Each row is a point on a landscape with many valleys, with its height.
A ball rolls from a point to whichever of its 2 nearest points has the largest drop for the distance, and stops where none of them is lower. Distance is the straight distance between rows; heights are no part of it.
Q634: 124	110	98	89	84	80	69	83	121	111	110	92	89	96	93	87	83	107	130	87	82	121	96  h=587
Q876: 131	143	125	93	102	85	80	82	100	81	86	113	89	82	104	94	90	71	126	85	101	82	98  h=593
Q416: 75	98	109	118	130	91	117	88	92	112	121	122	118	98	103	79	84	82	77	124	132	100	91  h=373
Q141: 117	107	99	99	112	59	84	71	107	117	117	81	127	81	90	75	82	80	118	100	101	120	70  h=588
Q771: 95	96	88	135	79	104	79	90	90	121	90	71	84	119	138	113	108	143	96	100	116	103	93  h=315
Q643: 112	118	124	112	63	126	111	89	94	96	73	87	113	93	86	88	95	93	110	127	142	96	95  h=561
Q145: 94	102	110	134	70	96	107	111	97	121	109	103	102	111	101	114	54	109	113	133	148	102	118  h=139
Q694: 116	101	80	69	111	115	107	96	97	108	115	149	87	135	74	104	101	126	105	89	60	116	95  h=271
Q687: 103	84	82	102	109	70	93	108	93	89	132	103	126	48	71	89	81	94	73	97	105	111	116  h=359
Q38: 67	87	79	101	111	93	93	95	87	124	131	101	103	95	85	91	84	112	102	108	75	107	90  h=311
Q886: 150	87	106	85	97	102	97	118	89	70	81	94	91	69	62	125	93	92	112	63	96	89	106  h=358
Q938: 120	78	108	90	105	122	118	111	97	93	127	108	109	89	43	102	79	98	110	114	99	116	98  h=397
Q941: 77	82	76	81	109	86	111	93	136	83	93	90	115	67	83	113	93	80	91	89	53	101	120  h=246
Q52: 96	92	91	92	83	82	74	118	118	76	90	70	93	60	107	108	106	98	99	77	82	99	116  h=180
Q811: 140	90	106	70	112	129	122	109	114	82	86	128	98	92	66	110	119	82	102	86	77	104	99  h=475
Q15: 133	78	99	91	112	105	101	113	111	89	128	118	96	79	43	102	75	99	111	84	89	109	109  h=424
Q428: 104	95	92	87	104	106	91	96	119	96	79	80	104	82	125	104	134	95	101	85	66	100	83  h=558
Q69: 51	76	85	103	106	92	102	124	66	146	120	95	87	107	88	92	95	115	93	105	115	82	104  h=329
Q304: 128	108	102	110	102	72	75	99	87	103	123	73	114	71	83	85	83	110	113	91	127	102	88  h=421
Q286: 104	69	105	94	111	128	108	134	86	71	101	80	122	74	88	120	119	101	80	102	100	81	97  h=491
Q398: 85	106	86	97	77	80	77	106	118	102	110	107	73	94	99	101	85	122	112	93	65	124	128  h=298
Q910: 100	87	87	101	102	110	84	91	98	121	108	81	100	110	118	100	110	130	113	104	70	116	69  h=312
Q645: 70	95	96	97	99	81	94	86	121	119	100	111	90	134	123	99	96	95	117	101	51	127	103  h=367
Q925: 91	119	124	117	98	78	90	89	118	107	103	109	93	104	125	77	65	86	102	111	157	94	103  h=370
Q999: 119	100	125	98	128	124	107	91	98	91	89	93	125	98	109	86	128	77	102	101	110	73	64  h=405
Q7: 101	112	95	90	104	81	84	82	127	100	119	105	105	78	82	81	78	84	108	93	87	106	103  h=339
Q196: 94	114	137	120	91	111	109	95	110	85	61	105	90	114	132	91	107	79	103	118	155	88	109  h=641
Q472: 112	77	100	80	117	123	99	123	99	74	87	82	114	65	97	118	125	97	77	80	88	72	96  h=505
Q958: 122	128	87	90	92	123	125	97	101	95	90	98	106	168	103	119	128	124	93	96	100	111	84  h=481
Q544: 79	101	96	92	102	104	98	73	120	113	89	107	93	122	135	88	112	93	101	104	62	117	82  h=388
Q840: 113	112	122	105	128	86	104	72	99	112	118	115	135	101	96	60	83	72	95	113	134	97	73  h=382
Q704: 68	99	111	92	103	110	119	108	87	128	100	137	85	132	102	96	85	94	98	122	102	88	111  h=573
Q699: 125	105	125	133	89	101	88	101	78	96	90	61	116	99	98	105	105	106	115	98	142	83	95  h=547
Q176: 102	97	101	112	103	127	104	110	95	80	75	88	93	105	140	104	150	114	79	93	105	81	95  h=557
Q449: 48	100	105	107	123	86	125	99	84	124	115	134	96	109	96	87	78	73	78	128	129	90	110  h=369
Q103: 96	87	86	78	103	96	93	115	125	69	102	112	94	56	70	111	88	86	80	70	78	89	132  h=228
Q909: 64	84	76	97	95	99	88	115	85	113	109	95	83	93	100	106	108	121	101	95	60	102	107  h=216
Q638: 108	96	116	106	116	122	95	79	98	116	102	100	110	124	129	81	103	111	100	108	112	91	65  h=288
Q345: 111	123	98	81	67	127	134	117	108	60	71	111	89	97	82	107	128	90	85	109	98	113	123  h=399
Q131: 70	86	100	120	110	88	93	84	106	113	104	71	99	104	135	93	102	98	103	113	107	120	73  h=619
Q754: 75	118	110	114	87	86	87	103	121	85	94	96	74	82	130	84	97	87	90	98	117	93	124  h=364
Q155: 97	85	83	99	118	97	93	107	97	97	134	96	117	69	78	97	89	108	88	97	91	102	97  h=368
Q298: 108	100	88	88	107	122	92	86	98	114	99	105	99	125	125	92	121	127	99	98	70	107	69  h=356
Q707: 128	82	108	90	103	109	95	124	99	75	106	89	105	72	71	112	100	96	98	86	104	90	112  h=412
Q982: 101	132	95	102	84	98	103	101	112	95	84	120	76	136	134	100	112	118	88	97	106	102	115  h=479
Q58: 89	97	100	113	97	54	79	105	131	99	117	76	102	91	101	99	83	92	120	93	78	130	117  h=635
Q727: 134	109	114	109	107	79	85	95	93	114	132	92	118	94	73	81	66	107	115	105	134	107	91  h=409
Q367: 99	76	93	94	125	107	111	116	86	96	138	113	117	81	56	106	86	101	90	106	91	102	103  h=381
Q929: 150	69	92	90	110	128	102	114	94	92	106	96	101	90	63	119	112	123	109	82	84	103	93  h=627
Q342: 88	101	92	109	112	68	101	89	103	87	99	87	122	52	106	77	104	67	79	98	113	100	100  h=420
Q162: 89	86	77	96	107	85	85	106	98	102	144	112	95	75	58	99	64	116	102	90	80	118	117  h=296
Q300: 119	134	77	82	93	108	108	97	111	94	98	113	88	155	112	108	120	130	95	83	87	108	92  h=512
Q519: 126	107	115	106	95	79	89	114	99	87	123	94	104	76	66	95	72	93	110	97	130	100	120  h=613
Q500: 104	89	123	124	116	128	101	90	88	98	83	80	107	115	132	95	128	109	97	110	138	83	71  h=251
Q655: 81	110	82	70	114	117	121	105	88	112	97	145	87	142	99	98	129	107	87	97	59	93	99  h=544
Q815: 124	124	63	90	84	98	92	97	108	98	105	104	83	143	94	116	110	148	102	73	83	119	103  h=542
Q313: 113	110	121	82	116	121	106	84	121	99	109	135	112	115	90	82	95	73	100	110	89	92	95  h=156
Q635: 125	98	123	106	96	130	111	89	92	116	93	102	116	143	111	96	99	113	109	121	115	103	76  h=324
Q19: 55	95	88	87	97	99	99	79	94	143	92	121	75	139	135	87	92	98	103	107	83	108	87  h=417
Q275: 124	121	98	122	57	115	101	96	96	120	81	91	120	146	93	134	111	124	95	100	122	129	92  h=398
Q42: 121	106	63	85	95	108	95	105	105	91	93	92	89	111	105	117	138	140	96	75	68	113	93  h=606
Q94: 102	97	109	123	89	98	104	112	85	125	125	100	106	114	87	108	59	123	111	126	130	101	106  h=173
Q568: 144	76	99	95	85	134	110	115	86	81	87	84	109	95	67	124	124	113	102	95	94	106	99  h=649
Q554: 86	97	86	76	122	128	115	106	96	99	101	139	95	111	95	108	130	101	82	98	53	91	104  h=575
Q854: 108	111	107	94	76	139	133	112	95	74	67	101	103	102	99	105	137	97	87	120	102	103	106  h=362
Q610: 103	95	94	124	96	95	86	101	84	126	128	86	101	109	103	100	69	140	108	110	119	99	90  h=215
Q845: 78	73	80	106	113	72	92	105	111	103	121	75	119	82	91	114	95	105	109	98	62	125	102  h=188
Q378: 74	99	113	112	113	111	98	99	109	76	84	92	88	82	137	88	128	81	81	99	121	78	101  h=498
Q947: 58	78	96	107	114	103	94	72	89	132	97	83	89	126	143	96	100	105	104	118	110	115	57  h=612
Q957: 110	92	95	119	93	110	80	88	89	126	108	78	98	117	121	97	95	142	108	105	103	104	78  h=263
Q462: 70	100	98	117	90	83	86	116	109	77	109	83	86	67	118	93	95	99	83	97	115	95	121  h=377
Q120: 95	118	64	77	89	93	97	101	104	104	103	124	73	131	98	108	107	139	104	83	62	121	106  h=572
Q114: 118	109	107	97	115	87	84	79	105	108	116	89	120	86	97	77	93	87	113	97	110	96	69  h=585
Q983: 54	77	83	102	106	78	96	93	87	143	121	89	99	119	96	93	85	107	117	109	71	119	85  h=327
Q829: 92	108	122	97	110	104	109	78	111	123	118	136	113	131	120	75	53	77	101	121	132	97	88  h=387
Q419: 100	102	85	92	100	118	101	85	80	131	96	110	94	152	138	99	111	136	99	100	86	105	70  h=402
Q676: 94	115	124	103	120	108	98	87	108	80	75	97	100	82	129	84	129	61	94	91	115	70	87  h=488
Q282: 112	85	93	103	106	93	82	116	91	84	108	61	115	59	99	104	110	109	91	84	112	87	88  h=530
Q223: 113	67	74	74	114	113	93	99	117	100	103	96	102	67	72	116	100	117	104	71	56	107	87  h=474
Q616: 91	96	109	110	89	108	104	85	98	128	92	128	92	143	145	105	68	101	112	123	149	95	96  h=337
Q848: 98	128	87	107	70	86	90	106	107	109	97	117	72	130	120	106	89	132	94	97	101	106	129  h=446
Q73: 94	78	87	114	127	96	100	93	86	103	113	72	134	66	110	85	120	102	82	102	110	103	61  h=229
Q27: 120	107	120	84	79	126	118	99	107	89	104	113	99	85	55	89	81	84	111	124	111	115	105  h=252
Q597: 136	122	104	96	78	82	67	72	103	114	88	76	95	116	121	86	99	113	132	87	93	111	73  h=344
Q29: 57	73	77	116	98	73	89	123	78	106	121	64	97	80	102	108	91	121	100	102	82	119	101  h=123
Q430: 55	92	103	100	108	89	122	121	79	134	125	128	97	107	70	91	72	86	94	125	114	89	117  h=360
Q899: 52	78	92	106	113	106	104	106	67	142	105	103	81	117	114	99	103	112	93	115	123	81	88  h=300
Q261: 104	99	90	90	89	95	85	120	115	75	109	115	78	74	83	104	92	109	95	79	81	100	141  h=166
Q146: 103	108	91	78	103	123	124	94	78	126	94	130	100	170	124	102	109	121	96	105	91	102	78  h=444
Q521: 97	118	136	105	103	102	112	91	117	105	102	125	107	119	114	76	70	72	105	120	141	96	96  h=379
Q211: 131	108	127	78	100	119	113	94	114	90	102	125	103	103	66	89	92	74	115	108	97	107	100  h=210
Q177: 132	130	82	84	83	91	90	103	119	84	91	110	76	113	97	105	118	117	100	71	89	107	119  h=536
Q628: 98	121	96	85	99	112	107	88	108	108	90	134	86	144	133	89	108	109	87	99	90	102	95  h=501
Q25: 101	85	89	123	88	114	95	114	59	134	106	88	98	131	91	125	103	148	101	108	97	94	107  h=101
Q254: 120	115	113	95	92	114	106	77	105	118	83	123	103	157	151	89	93	107	103	100	128	102	84  h=583
Q904: 109	92	98	100	104	110	83	103	102	90	92	70	104	77	119	97	126	107	100	87	96	85	84  h=543
Q306: 143	120	122	114	92	97	80	88	80	90	81	80	105	103	103	106	111	101	124	86	121	83	93  h=532
Q446: 161	91	85	93	97	118	104	101	99	97	98	102	97	121	67	119	117	128	111	79	87	114	92  h=596
Q897: 127	124	89	118	61	104	100	107	102	106	91	94	101	137	79	137	109	126	94	87	114	126	117  h=374
Q851: 76	79	93	119	132	112	101	90	77	112	116	81	113	94	122	91	115	112	85	114	114	98	59  h=248
Q916: 136	96	91	77	104	112	80	76	113	118	114	109	102	116	94	88	98	122	118	87	70	116	69  h=494
Q677: 73	80	79	101	122	67	132	84	129	80	88	78	126	78	106	100	104	64	84	108	74	94	120  h=395
Q698: 128	102	102	112	81	106	88	114	96	86	96	85	94	99	95	116	111	122	96	87	104	94	126  h=310
Q168: 108	75	75	87	136	109	101	81	101	114	131	92	133	79	72	99	99	106	97	99	72	102	63  h=425
Q782: 108	112	79	97	76	109	117	114	78	119	100	114	91	150	73	131	103	136	100	101	90	118	115  h=455
Q164: 68	90	74	104	78	90	91	108	78	154	92	108	65	136	120	104	98	129	102	104	112	87	110  h=319
Q485: 61	90	91	112	102	81	108	131	68	123	130	106	92	93	80	98	73	110	90	113	121	91	122  h=349
Q257: 154	120	95	88	101	103	84	87	87	89	72	84	98	99	109	114	137	111	115	70	92	87	75  h=448
Q838: 121	93	104	104	97	132	117	99	79	115	95	101	112	141	103	112	117	128	101	119	96	105	80  h=361
Q268: 86	89	89	123	74	98	97	116	70	149	99	105	86	138	101	123	87	132	105	113	118	86	113  h=232
Q195: 121	102	103	113	69	92	74	124	95	71	89	74	91	81	96	116	107	111	94	77	114	83	136  h=282
Q182: 125	111	96	88	111	62	82	84	98	89	97	79	106	48	77	109	76	76	124	70	89	106	83  h=441
Q46: 92	118	106	102	124	82	102	72	106	83	78	86	118	64	118	82	117	49	96	91	108	77	78  h=480
Q200: 25	94	83	111	105	84	111	97	104	87	100	101	80	82	114	94	103	68	73	106	88	94	126  h=322
Q796: 140	115	110	109	80	98	75	74	99	124	93	88	104	136	120	91	87	126	116	93	118	101	83  h=301
Q523: 94	92	105	119	109	80	91	116	85	73	98	72	114	57	117	87	112	88	76	92	144	85	97  h=189
Q139: 80	95	117	126	84	118	128	118	83	86	92	82	111	84	95	101	92	97	91	135	148	100	106  h=154
Q156: 54	80	89	104	133	111	111	89	69	129	116	101	102	109	106	90	109	101	84	115	103	87	69  h=269
Q724: 113	108	108	71	100	130	127	101	100	100	97	138	100	134	84	100	107	100	99	119	78	116	96  h=531
Q971: 95	100	117	125	109	104	86	83	97	99	81	68	96	100	140	88	117	108	100	101	151	84	75  h=223
Q6: 89	77	89	108	109	123	96	114	60	125	114	87	97	116	96	112	114	143	100	103	86	85	88  h=230
Q822: 108	120	93	102	49	114	119	101	98	113	89	122	93	127	79	117	78	114	102	125	110	124	124  h=440
Q954: 70	83	69	103	104	65	104	104	101	83	122	100	119	53	79	93	83	84	69	102	86	107	125  h=354
Q193: 112	108	124	113	90	114	102	80	105	110	69	110	99	144	145	96	100	100	104	112	149	94	89  h=571
Q976: 85	103	113	113	103	93	92	78	109	123	105	116	93	120	140	88	61	96	104	118	157	99	88  h=363
Q806: 78	87	92	110	115	59	107	96	124	80	84	66	122	70	119	103	114	59	91	94	92	102	111  h=390
Q834: 107	115	87	94	69	106	121	119	92	100	96	126	80	132	68	122	94	123	99	106	89	123	134  h=408
Q912: 71	85	98	109	112	120	97	80	81	121	86	96	78	126	149	102	117	117	91	114	113	94	72  h=599
Q341: 106	97	92	109	81	66	69	108	113	97	117	64	96	70	94	98	81	110	121	88	96	120	110  h=639
Q613: 106	109	105	103	85	99	93	112	103	108	118	123	83	114	87	102	72	122	106	107	98	104	129  h=283
Q106: 111	112	133	109	119	95	105	90	95	97	102	99	124	99	101	74	94	75	105	111	143	91	78  h=386
Q144: 76	89	99	117	107	125	104	103	81	100	80	95	79	116	142	111	133	122	79	109	112	85	94  h=582
Q132: 88	80	96	101	104	78	87	115	128	88	91	64	109	77	114	116	112	88	107	83	68	111	110  h=130
Q471: 88	108	132	101	117	118	123	96	113	85	97	118	114	99	102	81	108	58	88	119	115	84	99  h=574
Q859: 143	119	94	96	90	98	75	77	96	105	80	79	96	116	121	95	128	120	115	81	92	100	71  h=389
Q691: 105	132	110	84	114	86	92	76	110	81	77	98	106	62	106	95	101	52	109	82	87	75	91  h=472
Q246: 163	103	95	82	105	105	94	96	104	93	90	109	89	100	73	108	111	108	120	70	88	102	91  h=560
Q454: 72	85	77	93	126	106	121	63	120	106	101	96	122	105	104	91	108	77	98	116	54	94	82  h=407
Q493: 82	111	134	105	102	117	133	102	104	84	93	110	116	88	97	76	97	60	95	135	138	101	95  h=570
Q853: 90	75	78	85	102	70	93	101	132	85	110	87	112	63	67	114	79	91	102	78	63	120	119  h=259
Q249: 103	103	118	99	127	103	115	101	102	80	104	103	130	75	92	86	115	62	88	102	117	79	92  h=577
Q443: 79	91	88	94	107	113	96	109	111	82	99	99	97	74	114	103	118	96	82	92	75	85	106  h=285
Q764: 122	100	66	84	101	119	113	122	96	79	93	107	92	116	90	129	137	134	86	78	74	104	108  h=636
Q659: 117	104	80	78	93	97	89	96	122	99	85	95	93	101	116	104	131	115	110	83	59	119	89  h=579
Q757: 101	75	105	96	102	133	118	129	82	83	112	95	109	88	75	117	109	106	93	115	92	99	104  h=476
Q556: 93	85	88	104	96	112	91	124	87	84	106	90	91	85	108	113	113	124	86	93	84	86	115  h=222
Q552: 131	129	94	92	79	106	114	112	110	75	85	104	89	128	85	119	126	110	96	88	102	111	121  h=495
Q542: 122	141	118	94	94	86	79	77	106	89	73	103	85	97	128	85	109	78	119	83	98	85	90  h=607
Q112: 91	89	76	104	110	53	109	86	119	94	112	90	128	62	82	89	85	76	90	106	79	120	119  h=351
Q135: 41	94	92	121	107	66	100	89	101	117	111	94	86	95	122	94	83	87	92	120	113	122	106  h=187
Q827: 116	106	100	97	82	79	68	116	103	71	97	77	87	61	95	104	93	98	104	74	107	87	124  h=233
Q673: 77	109	100	107	111	90	96	88	120	92	104	93	104	74	113	79	102	74	87	100	102	93	101  h=414
Q549: 123	102	88	97	103	56	75	97	95	95	117	77	114	46	74	91	81	90	111	81	108	113	93  h=429
Q636: 116	112	112	93	122	93	97	91	104	90	113	103	119	77	82	84	97	72	101	95	110	84	92  h=581
Q928: 70	78	81	124	101	87	90	118	71	105	122	70	100	76	111	98	94	126	85	105	112	103	94  h=69
Q844: 112	88	87	81	100	115	115	117	87	102	115	142	80	121	54	113	93	121	107	96	67	117	117  h=375
Q140: 107	86	103	113	108	130	103	107	78	107	106	91	105	116	108	109	118	131	96	110	97	90	87  h=305
Q501: 66	103	80	87	83	92	100	94	88	145	90	129	68	149	136	96	90	114	101	101	102	97	100  h=383
Q950: 124	114	112	96	52	121	111	101	101	87	91	103	90	82	54	97	79	99	106	115	119	116	126  h=284
Q498: 124	112	94	76	90	115	121	123	114	65	83	122	87	105	84	117	128	94	91	87	86	108	123  h=449
Q377: 99	125	106	101	93	59	78	98	106	78	90	78	96	54	107	95	90	67	117	79	103	93	105  h=430
Q362: 84	95	116	122	112	63	84	87	133	102	92	70	99	114	136	95	107	69	119	93	96	116	96  h=629
Q400: 119	93	105	94	101	120	101	123	93	69	71	84	105	84	118	114	147	99	83	83	99	72	103  h=529
Q675: 128	124	88	96	97	122	116	103	101	83	79	91	104	140	114	116	152	118	88	88	99	96	87  h=445
Q262: 115	125	126	104	100	75	91	111	93	64	96	94	100	64	90	97	89	67	109	87	127	80	121  h=431
Q256: 120	94	100	72	132	116	102	85	105	94	80	86	121	60	92	110	121	80	96	74	78	74	71  h=447
Q170: 75	99	100	93	76	141	143	122	75	85	75	110	87	102	96	108	128	99	83	131	93	98	114  h=304
Q803: 60	95	121	121	103	107	127	120	90	88	100	106	93	93	107	100	94	85	82	129	139	93	116  h=175
Q491: 106	79	96	109	126	74	93	88	113	111	107	58	134	89	107	102	113	88	115	98	81	118	67  h=197
Q480: 70	83	103	121	129	103	112	110	84	80	106	92	115	74	116	92	119	85	64	107	131	85	93  h=511
Q14: 83	82	76	89	127	113	101	77	104	115	120	100	119	95	89	96	104	103	99	104	57	98	72  h=415
Q90: 83	100	112	125	117	88	91	89	94	85	90	75	101	76	130	81	115	87	90	100	157	90	85  h=203
Q301: 68	76	81	95	96	109	95	134	69	98	111	99	86	92	88	115	113	126	85	92	72	82	122  h=109
Q396: 137	126	106	115	48	98	99	99	109	104	86	99	100	124	69	121	89	110	107	98	121	129	129  h=345
Q852: 118	142	125	97	87	91	93	87	114	89	66	117	82	122	135	81	112	81	105	91	120	87	106  h=622
Q972: 107	125	123	113	68	92	103	107	118	104	94	121	85	117	106	100	70	99	105	116	130	101	139  h=148
Q629: 71	96	97	77	105	119	126	112	77	134	87	138	81	150	108	96	126	103	89	110	88	84	100  h=497
Q405: 123	84	88	77	108	101	80	100	112	97	92	74	104	64	88	112	111	105	109	70	73	101	84  h=496
Q310: 59	82	78	103	121	89	122	81	118	93	100	88	116	90	106	99	108	75	91	110	62	100	103  h=401
Q679: 92	82	88	98	117	72	97	88	133	105	114	87	118	100	90	108	90	88	120	94	54	120	103  h=208
Q531: 66	99	114	111	108	116	115	117	93	88	101	116	88	100	113	100	107	85	80	114	106	83	120  h=207
Q393: 139	111	114	89	107	88	86	99	105	90	114	107	95	77	64	96	77	80	124	81	108	96	104  h=621
Q559: 95	95	84	81	111	113	96	88	107	109	118	136	92	108	80	98	93	112	102	96	56	106	102  h=176
Q668: 124	98	117	79	127	126	110	101	105	85	82	104	120	84	97	102	133	75	97	90	89	72	81  h=426
Q290: 131	128	132	104	73	108	108	92	92	88	70	96	105	107	90	97	102	84	122	111	125	100	103  h=569
Q927: 126	96	101	74	103	96	91	116	112	69	86	107	90	58	74	115	96	81	97	60	86	83	119  h=278
Q127: 118	99	100	100	119	91	92	90	98	119	145	112	117	102	69	83	60	114	108	111	106	114	88  h=400
Q147: 116	110	107	80	107	126	111	81	98	114	100	135	105	151	127	87	100	106	96	104	89	104	80  h=478
Q780: 107	99	94	131	77	106	84	110	88	102	99	79	92	106	115	115	106	137	89	95	109	93	116  h=357
Q525: 55	101	115	90	90	116	134	121	87	118	98	138	84	113	85	94	83	77	98	133	103	93	124  h=584
Q333: 82	106	92	92	93	82	86	90	133	98	114	111	90	88	89	91	81	92	110	95	63	117	121  h=326
Q657: 131	138	141	101	90	88	92	89	95	82	87	109	95	100	93	93	83	72	128	101	122	88	106  h=580
Q381: 92	82	110	116	102	93	104	137	82	65	111	80	120	66	98	100	102	95	72	106	134	89	113  h=172
Q524: 141	122	89	81	84	85	76	89	119	99	99	114	77	108	90	92	96	113	118	74	85	116	107  h=568
Q627: 92	118	108	104	78	61	72	103	125	84	87	76	82	73	117	92	93	76	121	83	91	109	121  h=443
Q795: 80	77	72	89	97	85	87	109	110	88	125	100	95	63	65	112	77	111	99	83	63	114	120  h=276
Q312: 97	84	103	94	108	94	97	134	96	58	106	89	120	56	86	108	100	84	68	94	113	80	115  h=190
Q641: 88	115	112	118	81	84	97	106	113	120	112	125	87	117	116	100	47	101	110	120	142	94	123  h=97
Q715: 138	88	114	76	117	121	111	109	100	82	92	106	107	75	62	111	110	80	109	86	94	92	94  h=442
Q865: 148	108	104	77	112	105	81	78	106	106	96	109	99	99	88	94	107	100	121	79	83	95	73  h=523
Q181: 103	120	107	104	110	68	88	96	92	78	95	85	114	50	101	89	99	67	97	84	120	85	98  h=423
Q579: 99	119	85	103	70	105	123	100	87	127	83	126	97	169	123	123	91	117	101	110	119	108	100  h=419
Q104: 104	106	87	99	111	58	101	71	118	100	114	98	127	64	79	72	82	69	95	105	97	111	105  h=347
Q858: 42	84	85	126	96	65	92	114	88	117	114	75	80	89	116	103	85	107	100	108	103	121	110  h=164
Q977: 120	84	83	74	119	111	91	68	127	116	108	104	116	98	84	96	100	102	117	90	51	113	67  h=477
Q570: 99	97	100	84	127	124	107	86	112	101	115	127	111	102	84	95	102	88	90	104	70	88	96  h=102
Q808: 93	107	111	84	89	120	127	108	87	120	97	137	95	141	98	103	93	102	100	125	90	105	106  h=556
Q148: 53	102	95	108	96	83	95	86	108	127	110	111	81	111	125	89	69	99	102	115	106	108	97  h=209
Q714: 77	94	86	95	100	101	90	110	82	125	121	115	84	108	86	99	87	127	104	100	75	95	112  h=277
Q712: 84	89	117	111	117	118	113	121	96	69	92	90	111	78	117	100	124	80	74	104	122	75	104  h=507
Q142: 92	96	86	90	83	116	123	129	65	117	93	113	89	138	75	121	117	128	97	112	83	102	117  h=503
Q596: 121	86	88	71	132	120	103	73	121	108	94	94	121	78	85	103	114	91	104	84	61	92	65  h=462
Q407: 118	73	81	80	113	107	98	103	123	91	113	123	92	68	55	110	85	105	102	65	67	105	107  h=451
Q59: 107	125	115	100	86	90	84	105	120	82	88	107	79	88	114	86	102	89	99	87	106	86	127  h=338
Q291: 84	80	85	88	105	89	94	128	107	64	117	103	109	54	71	111	83	88	67	86	91	88	128  h=206
Q894: 61	99	100	106	109	102	100	76	121	101	95	99	90	98	134	87	109	78	90	108	88	102	91  h=406
Q578: 137	102	110	112	87	105	82	87	98	131	112	96	110	133	102	100	70	132	117	106	120	103	90  h=265
Q5: 127	98	107	67	101	142	134	100	106	87	91	131	102	107	68	99	117	88	100	114	78	116	88  h=506
Q680: 126	115	112	98	94	124	117	107	102	84	77	101	102	124	112	105	137	105	94	105	103	96	98  h=404
Q582: 79	109	81	107	76	94	98	121	81	125	95	114	69	126	106	112	98	134	94	99	95	91	129  h=396
Q560: 112	133	126	110	80	102	110	102	112	79	62	110	84	124	129	94	122	86	96	101	132	90	121  h=633
Q623: 112	91	107	96	107	113	101	103	89	119	133	117	103	119	73	101	71	122	114	117	95	107	96  h=380
Q459: 136	134	115	98	47	103	106	93	101	86	73	103	89	102	60	106	94	91	113	99	119	119	125  h=316
Q799: 110	105	114	118	85	104	98	93	101	125	106	109	100	136	121	100	70	116	110	118	131	95	97  h=303
Q190: 50	97	92	108	100	101	99	107	108	81	96	102	82	76	124	96	111	85	78	98	82	90	121  h=309
Q368: 113	111	125	119	77	124	115	89	99	102	61	96	110	133	122	101	114	99	103	119	141	101	90  h=562
Q792: 65	89	96	118	99	67	92	106	112	78	97	65	101	63	125	94	106	77	84	96	111	111	110  h=384
Q273: 79	109	134	110	112	110	107	86	115	94	82	121	86	118	141	86	97	75	92	120	154	88	102  h=645
Q895: 107	90	100	94	114	70	86	97	122	100	90	60	121	80	103	113	110	78	123	79	71	109	88  h=168
Q702: 93	75	82	82	119	87	109	85	138	100	95	92	116	91	83	121	99	92	114	87	39	111	106  h=227
Q426: 54	89	96	81	113	112	108	76	86	146	101	133	88	141	122	80	85	86	93	110	99	83	83  h=437
Q198: 83	108	101	109	96	93	87	99	108	111	119	108	86	100	109	88	74	112	101	106	103	101	107  h=236
Q338: 125	116	102	82	116	89	84	80	101	92	88	88	104	59	91	106	97	74	120	73	84	90	78  h=456
Q452: 73	105	116	92	92	113	125	123	98	95	107	138	83	104	79	99	84	86	94	124	86	96	139  h=594
Q292: 98	92	107	104	116	120	106	108	86	109	122	107	109	109	94	99	96	112	97	116	95	94	87  h=348
Q413: 90	87	116	135	102	104	112	117	80	93	104	76	114	93	105	102	96	111	89	120	154	96	101  h=135
Q890: 94	107	97	114	79	103	109	94	93	126	82	126	84	152	143	117	88	115	100	113	133	96	106  h=376
Q410: 74	87	98	131	109	90	101	117	77	102	116	86	99	84	114	98	89	116	81	113	139	96	102  h=110
Q100: 127	92	96	85	108	98	78	108	88	80	89	65	109	53	94	117	109	101	106	69	96	79	82  h=516
Q128: 86	89	111	116	111	83	87	88	116	99	84	59	99	101	142	94	125	83	114	99	105	115	73  h=624
Q39: 60	76	86	101	113	86	101	95	102	124	107	92	100	119	105	107	107	99	116	102	46	114	96  h=346
Q205: 100	92	113	111	137	101	117	81	87	117	127	116	140	104	97	74	87	89	83	126	128	105	71  h=378
Q996: 87	94	106	122	116	44	87	96	132	98	107	72	110	100	118	99	95	69	113	89	90	115	116  h=632
Q530: 93	120	127	102	70	128	126	97	106	90	81	105	103	88	91	78	82	82	103	135	139	96	104  h=565
Q563: 88	106	97	93	76	98	111	127	87	111	108	136	71	119	70	112	80	117	104	112	89	108	147  h=350
Q952: 71	82	104	84	115	124	117	98	72	147	97	129	92	150	114	92	106	101	95	117	99	82	80  h=459
Q441: 98	112	122	90	97	107	110	114	115	87	115	134	92	95	73	93	78	81	98	114	94	104	134  h=603
Q359: 82	70	81	114	123	80	103	92	98	111	116	67	131	79	108	98	110	97	95	109	85	121	73  h=214
Q619: 117	123	103	113	53	114	113	95	102	114	77	108	110	137	100	117	94	111	99	119	127	120	106  h=418
Q117: 59	96	118	98	89	132	139	127	86	80	91	113	91	89	96	100	108	79	83	131	103	93	119  h=247
Q594: 115	105	127	134	70	122	103	93	86	103	64	71	118	108	101	104	109	100	110	116	148	98	91  h=554
Q575: 152	122	118	98	108	106	89	91	78	78	76	92	103	87	102	118	117	90	126	83	101	78	83  h=504
Q351: 114	103	124	114	128	105	100	94	85	92	96	83	125	90	109	82	118	85	105	101	138	80	66  h=393
Q375: 94	101	81	103	71	88	75	120	102	87	113	103	71	85	88	110	84	131	96	85	81	108	144  h=245
Q695: 126	134	112	101	77	76	73	102	104	76	87	97	78	82	103	99	96	90	115	76	109	86	130  h=293
Q843: 110	80	93	89	103	122	108	123	88	91	115	117	92	101	67	117	100	119	100	101	78	105	117  h=439
Q70: 116	103	101	96	98	58	73	84	120	112	116	74	109	85	85	91	76	89	138	88	85	128	87  h=592
Q612: 106	98	93	87	109	125	114	118	95	85	96	121	95	110	103	114	134	112	84	98	73	95	110  h=602
Q79: 104	114	128	103	93	95	108	116	109	86	116	107	104	86	78	89	78	80	103	113	126	101	123  h=609
Q285: 68	71	90	125	108	59	85	119	101	107	123	66	106	97	109	115	93	111	112	95	76	127	107  h=162

Call two points neighbours if one is among the 2 nearest of the other. Go from one point of each pair to the other, from neighbour to neighbour, staying as low as possible. Name the highest point that can't be avoided.
Q132 / Q616 | Q822
Q381 / Q928 | Q155
Q261 / Q25 | Q838
Q570 / Q578 | Q579
Q928 / Q641 | Q613
Q641 / Q132 | Q780
Q261 / Q381 | Q103

Two balls start at each pair of points below. Name the first point that both come to, or write none.
Q452 / Q449 | none
Q256 / Q46 | none
Q14 / Q977 | Q132
